Points on a hilly landscape, in no order, each with its height.
A ball rolls from a point to the lowest of its 6 nearest points, and stops where none of them is lower. Distance is the straight distance between rows; heights are no part of it.
j700 h=316: [115 121 161 111 175 135  52 156 109 172 167 150 133 103 157]
j198 h=310: [130 111 131 117 160 129  87 155 127 179 142 157 153 116 135]
j735 h=396: [ 91 174 132 128  61 176 146 124 128 143 184  99  79 122 117]
j864 h=431: [135 120 130 130 136 116  83 165 119 176 174 151 120 108 121]
j460 h=131: [134 156 119 145  95 112 150 140 131 138 149 130  96 131  83]
j136 h=401: [137 138 119 142 122 109 126 154 129 158 162 144 114 124  95]
j702 h=156: [152 125 117 155 141  94 151 127 138 109 102 129 124 162  93]
j592 h=379: [135 108 119 128 153 127 102 155 133 172 141 153 150 129 122]
j542 h=357: [103 127 186  93 176 155  89 113 115 167 128 148 169  54 192]
j865 h=338: [119 162 121 141  87 134 139 141 125 150 183 124  83 114  95]
j866 h=384: [157 143 141 124  84  89 160  98 126  51  93 123  88 178 114]
j390 h=53: [146 101 103 140 167 109 136 124 141 100  87 121 150 173 118]
j959 h=284: [140 156 134 139  90 105 163 117 134  93 112 130  91 158  85]
j128 h=207: [154 106 104 141 162  82 139 104 140  78  86 110 137 188 130]
j51 h=201: [148  95 102 136 176 102 131 105 132  80  73 104 151 187 147]
j487 h=548: [123 146 133 138 111 119  93 155 106 158 207 114  81  93 125]
j706 h=358: [123  98  83 123 180 157 143 109 141  87  52 107 176 147 173]
j815 h=451: [103 157 137 136  76 151 130 134 115 146 212 103  81 100 120]
j251 h=319: [155 125 130 135 115  73 158 102 126  64 102 117 100 173 108]
j984 h=324: [104 125 184  97 180 155  69 127 113 176 142 150 159  80 181]
j425 h=393: [131 178 130 135  73 130 165 122 137 114 135 129  91 145  87]
j662 h=62: [108  99 155  95 162 165 109 125 129 170 109 149 191  65 177]
j218 h=361: [105 165 131 134  67 152 145 133 127 144 191 108  77 108 108]
j894 h=280: [146 113 113 146 142 112 132 146 135 146 125 145 143 149 100]
j270 h=659: [114 153 133 136 101 127  97 151 107 152 217 116  74  93 127]
j971 h=351: [124  93 128 118 160 144 111 139 134 168 113 154 180 121 142]
j124 h=287: [108 115 178  95 166 153  99 115 121 172 120 146 183  63 189]
j690 h=475: [114 100  97 111 158 172 149 113 138 107  66 120 189  83 172]
j410 h=500: [118  91 101 121 168 166 143 119 140 117  69 129 189 120 158]
j622 h=450: [127 138 147 132 141 110  66 168 105 169 200 133  94 101 136]
j860 h=288: [157 117 119 144 139  77 149 106 132  75  95 112 114 180 110]
j995 h=409: [128 149 123 142 107 119 116 154 125 158 192 132  89 106 104]
j495 h=286: [110 101 143 102 156 162 129 110 130 155  99 143 193  55 181]
j483 h=421: [119 108  77 106 170 173 154 111 141  73  46 103 171 108 189]
j640 h=605: [ 95 148 151 134  79 147 106 133 103 138 227  87  77  85 134]
j65 h=293: [140 104 107 144 156 111 133 142 139 136  99 139 153 155 108]
j395 h=325: [115 168 118 139  75 141 159 129 132 133 164 122  83 122  92]
j330 h=446: [118  97 120 105 156 169 137 116 129 140  86 136 191  66 177]
j442 h=391: [138 115 116 133 141 115 105 157 127 174 161 151 131 124 114]
j473 h=266: [144 153 132 140  92  96 160 110 133  84 110 129  94 165  90]
j631 h=290: [143 162 137 136  76 104 165 108 125  76 113 124  86 165  92]
j368 h=317: [149 153 141 128  81  93 161  99 125  62 102 122  86 172 102]
j268 h=480: [ 79 150 155 129  59 174 116 126 105 135 226  72  78  99 140]
j909 h=331: [126 113 144 117 162 123  71 157 122 180 168 152 131 110 147]
j857 h=204: [153 131 117 145 126  86 158 115 133  89 105 123 114 170  91]
j238 h=382: [125 178 142 127  56 139 164 102 137  88 111 119  84 167 101]
j171 h=362: [131 149 120 142  99 114 129 149 124 157 181 131  96 111 100]
j188 h=202: [144 126 111 151 131  95 153 136 132 126 120 134 126 158  87]
j276 h=726: [125  93  94 127 175 147 135 124 143 117  73 122 184 142 144]
j219 h=252: [157 140 128 137 109  88 159 107 130  75 104 121 101 165  91]
j574 h=352: [139 102 115 133 152 126 120 151 134 159 118 149 166 141 121]
j83 h=403: [141 161 147 121  50 127 153  98 128  62  98 116  81 180 113]
j110 h=117: [137  97 102 142 168 121 133 131 141 120  85 128 166 166 126]
j441 h=123: [117 111 152 107 169 139  73 149 124 183 143 161 158 101 156]
j530 h=350: [132  93  90 126 179 138 132 114 138  82  59 102 170 165 165]
j765 h=359: [135 168 147 127  50 130 158 101 130  78  96 120  79 177 105]
j626 h=219: [105 111 160  99 162 157 109 115 125 169 110 145 183  57 188]
j497 h=443: [121  87 117 119 166 153 125 137 138 144  93 136 191 127 146]

Where does a ball stop that starts at each point below?
j640 | j460
j270 | j460
j622 | j441
j864 | j441
j735 | j460

Call two points neighbours if one is among the 6 nearest of the other. Go from one point of each pair to the other, from neighbour to neighbour, staying as low as possible. Name the highest point that can't be avoided.
j460, j662 | j574
j390, j460 | j188
j441, j662 | j124
